A landscape with many valleys, sampled at points; each row gives a point and its height.
From any point a ball rolls to the lowest of the 4 points nearest to it. It stops when none of these is lower. Distance is the straight distance between rows; heights are no part of it.
Bakov h=1.90: [139 134 141 144 158 132 150 154 156 111 135  77 104 138 163 143 156 174
 149 123 105]
Satu h=1.58: [123 179 137  83 105 151 164 142 142 136 144 178 143 157 120 118 118 151
  96 107 167]
tasen h=4.81: [177 158 112  53 138 171 150 183 146 132 136 139 158 186 144  77 139 179
  97  94 115]
sut h=4.28: [101 118 145 165 114 163  96 105  55  94 113 131 162  75 162 142 157 117
 156 191  97]
volog h=0.78: [142 157 136 147  77 192 116 131 123 155 166 114  76 126 123  95 175 129
 138 177 154]
Dom h=0.89: [137 141 156 153 131 137 147 167 145 102 144  91 104 132 127 143 180 158
 135 124 114]
Mag h=3.22: [ 70  93 119 126 162  83  67  85 132 108  83 117 122 113 127 161 111 111
 160 150 112]
vobor h=2.37: [137 163 127  76  85 131 164 131 134 169 135 163 133 130 111 102  95 139
  76  90 143]
fol h=3.02: [159  99  63 147 121 133  84 108  72 122 108 198 167  79 122  77 114  51
 151 130 101]
Lebi h=2.77: [107 123  79 147 147  80  52 102  68 109 106 165 164  89 148 127 109  79
 151 141  50]
Fave h=1.55: [156 112 160 133 109 139 146 136 163 111 119 124 125 125  97 141 157 101
 123 131 129]
fisin h=2.60: [118 103 168 191  89 144 133 131  84 108 126  91 115 125 154 127 175 119
 145 187 134]
nepir h=1.99: [116 132 148 144 101  75 157 133  96 137 130 109 117 109 100  99 115 121
 110 116 116]
zib h=0.90: [120  93 117 112 190 103 116 112 194 111 120 103 140 149 138 175 131 131
 154 128 121]
Kefaf h=4.15: [121 150 103  97 127 112 171 131  96 171 100 146 140 125 171 144  28 159
 105 108 207]
bopun h=2.78: [121 137 138 150 133  94 138 119 157 147 123  91 120 135 165 159  89 200
 146 114 138]
nim h=2.54: [120  89  94 133 225 154  97 156 179  79 123 110 129 132 146 132 167 117
 188 138  76]
Gup h=1.61: [181 107 140 126 115 169 130 152 166 129 132 139 101 104  82 130 184 107
 120 130 149]
Nozub h=1.17: [ 85 205 121  99 122 208 169 134 121 104 174 146 134 164 157 152 129 142
 122 123 182]
Gumif h=3.42: [ 89  82 118 141 152 105  62  93 115  87 101 130 129 104 136 167 129  99
 163 170 100]
sab h=2.71: [158 178 117  77 116 187 143 163 156 134 164 196 142 184 114  98 143 156
 105 110 145]
Guk h=2.58: [117  89 148 153 115 103 133 109 109 132 119 103 125 107  93 143 121  88
 116 135 109]
zef h=1.37: [ 94 172 135 124  89 114 172 154 128 127 162 119  86 124 133 115 137 154
 125 152 148]
Soli h=5.19: [181 133 146 127  77 142 153 139 122 187 152 151 113 109  47  81 129  80
  89  88 114]
nurit h=2.67: [119 153 152 177  86  93 171 138  58 130 166 105 116 142 110  85 127  96
 103 138 113]
fik h=1.52: [ 90 172 147 145  92 143 168 151 125  99 172 118 106 152 145 111 143 161
 139 168 151]
Pobi h=1.41: [117 150 125 124 116  88 162 124 115 151 126 123 128 105 147 128  72 164
 110 112 142]
guki h=3.60: [ 92  98 139 137 164  79  79  87 129 117 118  81 122 134 157 178 116 173
 160 149 137]
Fusik h=2.59: [162 131 127 118 176 130 159 164 159 121 126 104 148 146 165 127 147 180
 131 101 111]
rada h=2.66: [131 149 159 149  75 153 157 134  84 178 172 130 101 121  91  89 154  90
 109 134 128]
Kav h=1.02: [114 196 136 116 105 217 139 134 123 143 194 162 102 151 127 133 142 121
 122 157 164]
nise h=3.21: [144 157 102  96 139 126 171 153 136 133 119 139 161 158 181 104 115 192
 115 100 149]
sogo h=2.09: [142 196 129  84 133 162 160 163 138 115 154 154 152 173 155 116 135 172
 101  96 139]
Tob h=2.57: [104 184 110 116 130 147 174 156 138 112 154 133 127 142 162 125 128 194
 129 112 154]
Bon h=2.17: [156 166 139 120  75 206 121 142 147 182 176 165  77 134 117 100 149 115
 114 153 147]
Bili h=2.06: [142 134 146 122 178 111 127 118 181 142  98 101 136 144 160 167 109 179
 136  88 117]
pesu h=1.53: [130  77 112 135 158 157 102 144 160  81  97 143 118 101 144 137 178  67
 158 160 136]
noza h=2.38: [102  89 136 161 140 155  86 115  93  87  97 125 149  86 144 153 177  98
 169 185 121]
tezoz h=3.56: [106 103 124 148 154  37 103  77  84 131 107  75 142 119 108 170  88 126
 124 107 108]
batol h=5.34: [ 91  96 159 148 145  98 110 116 140 111 124  82 123 146 155 184 149 152
 164 158 117]
tam h=3.95: [146 165 140 110  75 141 166 141 104 201 177 164 120 124  67  84 112  97
  89 109 116]
fezeg h=4.30: [150  94 147  94 116 105 147 128 190 139  94 147 119 101  99 139 115  93
 111  96 109]
Zole h=3.07: [124 168 106  96 148 145 169 140 126 112 130 133 154 155 191 129  96 183
 126 103 183]
selib h=1.75: [144 148 142 129 112 142 171 171 177 120 136 126 123 145 141 114 135 156
 111 129 133]
robu h=8.35: [139 110 139 187 140  90 125  75  60 118 138 120 159 148 114 136 106  68
 110 103  88]
Vam h=1.54: [112 137 146 124 111  92 165 132 143 137 143 112 111 124 137 115 105 164
 110 136 139]
vep h=2.18: [114 178 133  89  74 170 148 131  95 188 193 158 104 128  88  87 123  88
 103 140 138]
febi h=1.85: [149 115 128 116 131 107 136 120 178 170 100 118 141 128 155 142  74 172
  99  93 131]
mipu h=0.86: [173 141 110  53 122 108 158 147 166 156 108 161 151 165 148 101  75 156
  81  87 186]
sufo h=6.71: [120 124  88 197 146 103  75  89  66  93 137 157 203 120 124 153  84  83
 159 121  81]
gure h=4.26: [ 74 123  98 172 169  53  48  70  69 117 101 100 161 137  79 156  85 134
 144 110 111]
tud h=1.09: [ 82 107 139 146 135  89  80  85  61 110 135  87 147 104 146 169 112 103
 146 154  79]
somus h=1.49: [144  95 139 142 170 152 155 151 184 101 121 111 133 147 134 141 172 143
 139 112 114]
Dem h=1.71: [136 127 131 120  89 126 162 122 142 147 118 133 115 117 103 123 110 126
  99 119 117]
zimar h=2.16: [117  83  90 139 135  83  54 128 119 120  86 180 141 113 157 109 116 107
 160 165  84]
zulon h=1.88: [161 123 148 114 147 142 154 151 193 125 127 107 137 132 114 143 153 145
 113 114 105]
migi h=2.40: [150 182 107  72  99 127 168 139 163 142 127 163 165 151 144 112  84 162
  94  88 180]
defep h=1.62: [141  83 101 145 178 178  82 149 156  58 108 133 120 115 145 128 185 104
 166 173 144]
Dusuv h=1.65: [190 154 157 143  73 212 107 139 154 179 173 141  71 120  98  93 162 130
 113 135 160]
sug h=1.69: [132  80 121 153 112 176  84 115  96  87  99 145 140  80 132 134 152  97
 158 171 134]
giloz h=2.99: [113  92 130 112 150  75 107  84 139 133 106 104 118 112 104 159  92 115
 131 105 108]
Fesum h=1.79: [106  97 118 131 194  80  94  87 184 135 107  96 124 141 115 186 122 153
 160 123 133]
lobor h=4.18: [107 173  94 132 152 139 140 140 129 130 131  99 128 144 206 129 116 212
 150  98 154]
kitap h=3.58: [ 87 100 105 137 171  74  63  74 130 147  83  83 128 123  81 169  80 141
 135 121 146]
Fazog h=3.06: [ 99  81 113 148 147  81 103  96  92 108 117 112 126 121 117 148 123  74
 142 128  99]
muro h=1.45: [151 154 154 149 103 202 116 167 149 136 156 131 100 146 107 120 178 138
 135 161 136]
ziv h=4.12: [172 155 157  97  69 175 134 145 137 184 164 175 100 120  80 108 130 107
  93 119 139]
subo h=5.98: [110 105 147 188 116 108 127 106  41 106 122 102 156 117 136 138 137  92
 127 149  92]
vas h=1.35: [116 111 160 142 110 109 154 137 124 115 125 103 107 121 122 138 157 132
 133 148 120]
kuz h=3.36: [178 127 137  90 143 129 166 148 187 134 117 138 163 151 147 115 117 172
  99 100 138]
lud h=3.99: [103  94 129 155 136 124 108  96  70 102 113 136 151 103 133 132 147  77
 144 163 109]
tobu h=1.73: [158 124 159 160 104 171 121 147 124 119 127 114 110 125 104 131 179 125
 128 164 139]
tez h=1.67: [116  91 100 140 189 130  71 137 160  77 113 145 125 129 155 128 172  99
 182 180 109]
Lidib h=6.16: [112  82 145 163 179 110  92 113 141  85 123  98 115 140 144 162 166 131
 178 163 117]
zeri h=2.27: [108 123 147 164 104  69 139 118  90 125 126  82 114 114 130 131 131 132
 127 132 103]
Noku h=1.32: [134  94 145 164 147 173 110 140 146  89 106 117 107 121 122 139 187 113
 144 153 124]
fuz h=1.56: [140  99 140 164 113 175  97 117 112 107 109 118 105 106 124 124 173  90
 129 173 142]
gikig h=3.73: [155 161 120 101 132 212 144 191 145 136 162 163 151 168 137  99 163 150
 109 109 107]
Gimo h=4.55: [121 171 102  60 163 189 155 147  84 110 129 126 152 177 166 102 127 153
 118  77 175]
Zega h=1.48: [124 153 123  95  78 118 178 141 118 166 142 135 127 121  95  91 101 128
 110 113 133]
Gotov h=3.67: [132 162 118  74 154 178 187 127  93 100 132 150 166 177 167 143  99 151
 116  77 213]
dit h=2.69: [103 113 133 150 192 101 112 100 159 122 131  73 127 140 163 172 145 194
 167  98 107]
Nol h=3.59: [140 145 108 125 181 133 143 149 142 125 134  88 141 153 190 110 152 199
 140  98 103]
zesa h=1.24: [ 83 190 151 118  73 191 149 135 125 149 185 152  99 133 104 116 131 134
 120 147 150]
Sisod h=2.33: [147 109 141 145 119 100 145 122  98 136 124 111 123 114  70 118 126  81
 105 107  91]
rem h=1.66: [127 125 127 131 123  63 137 110 126 173 121  98 110 114 147 152  65 166
 106 104 129]
peb h=1.33: [117 115  77 164 142  97  67 122  86 105 109 180 159 103 139 105 102  67
 149 150  77]
maz h=2.01: [183 137 153 104  87 196 126 164 172 165 161 157 104 131  96 100 168 132
 115 118 143]
tizu h=1.93: [152  91  75 141  96 147  75 119  98  87  91 161 146  51 147  74 141  96
 146 163 127]
zave h=2.64: [125  83 112 112 158  92  90 114 151 114  95 140 112 113 122 139 104  78
 157 148 111]
numo h=3.74: [133 150 103 116 138 100 145 136 141 171  96 143 138 137 193 148  59 187
 123  97 193]
sos h=3.13: [171 137 153 146  77 139 144 118  79 184 157 151 121 114  53  87 140  77
 105 112 130]
Boz h=1.47: [131 177 135 108  88 169 152 163 157 149 166 156 125 140 110 108 138 134
 115 126 140]
vedo h=1.50: [140  88 127 129 118 155 112 128 134  95  95 134 121 104 102 128 176  68
 145 139 143]
lafi h=2.93: [156 121 154 132  74 155 145 132 118 154 122 137  95 101  64  96 165  75
 104 121 122]
sidok h=2.63: [143  87 126 135 123 146 124 113  77 134 128 129 145 103  73 109 140  53
 115 127 136]
peku h=2.52: [115  89  91 119 211  97  73 138 194 104  91 134 118 143 142 147 134 107
 182 149 111]
neleb h=1.23: [ 86 204 132  75  95 182 171 112 104 143 163 156 135 139 100 149 112 130
 106 116 180]
Botom h=3.15: [105 134 161 152 130  97 133 125 127  96 136  83 110 134 159 150 138 170
 128 147 125]
genu h=4.05: [ 79 101  91 136 175  60  41  79  88 118  94 121 150 127 107 160  75 113
 132 140 106]
Moli h=2.90: [125  85 119 119 142 108 114 132 146 111  98 140 107 100 104 127 103  56
 133 134 102]
Rog h=1.68: [115 148 125 132  95  63 191 129  91 156 161 105 124 114 119  94  80 130
  95 111 131]
Gik h=2.31: [126 148 163 154  81 103 157 132  78 141 149 130 122 118 106  97 138 104
 119 137 119]
reme h=3.37: [137  79 102  94 172  79 113 106 202 136  83 144 118 118 111 150  90 103
 117 110 117]
donuf h=3.92: [107  98 144 148 139  62 106  97 138 145 105  72 110 137 145 184 119 177
 147 123 120]
Sesom h=6.72: [201 136 123  76 122 133 161 146 179 141 111 168 156 160 140 104 109 166
  79  85 136]
zavi h=1.34: [101 178 125  89  96 121 182 126  91 150 172 145 133 128 101  98  90 118
  83 107 159]
Naba h=1.72: [150 112 135 124 120  98 150 122 161 143 113 111 129 132 141 141 115 178
 120 106 109]
kepu h=3.28: [108  87 103 124 183  74  41 119 183 109  89 143 130 147 147 135 127 117
 173 146 105]

For each start below, name the point where the ball stops.
kepu -> Noku
noza -> Noku
sut -> Noku
Lidib -> Noku
tasen -> Kav
batol -> Dom
fezeg -> Dom

Call two points neighbours if one is among the 4 nearest of the other. Go from one point of each pair to the other, from neighbour to neighbour, staying as low as possible. Name the highest point that can't be avoided.
Dom, tud -> Fazog
zef, peb -> tizu
volog, Dom -> tobu
Pobi, zef -> Vam
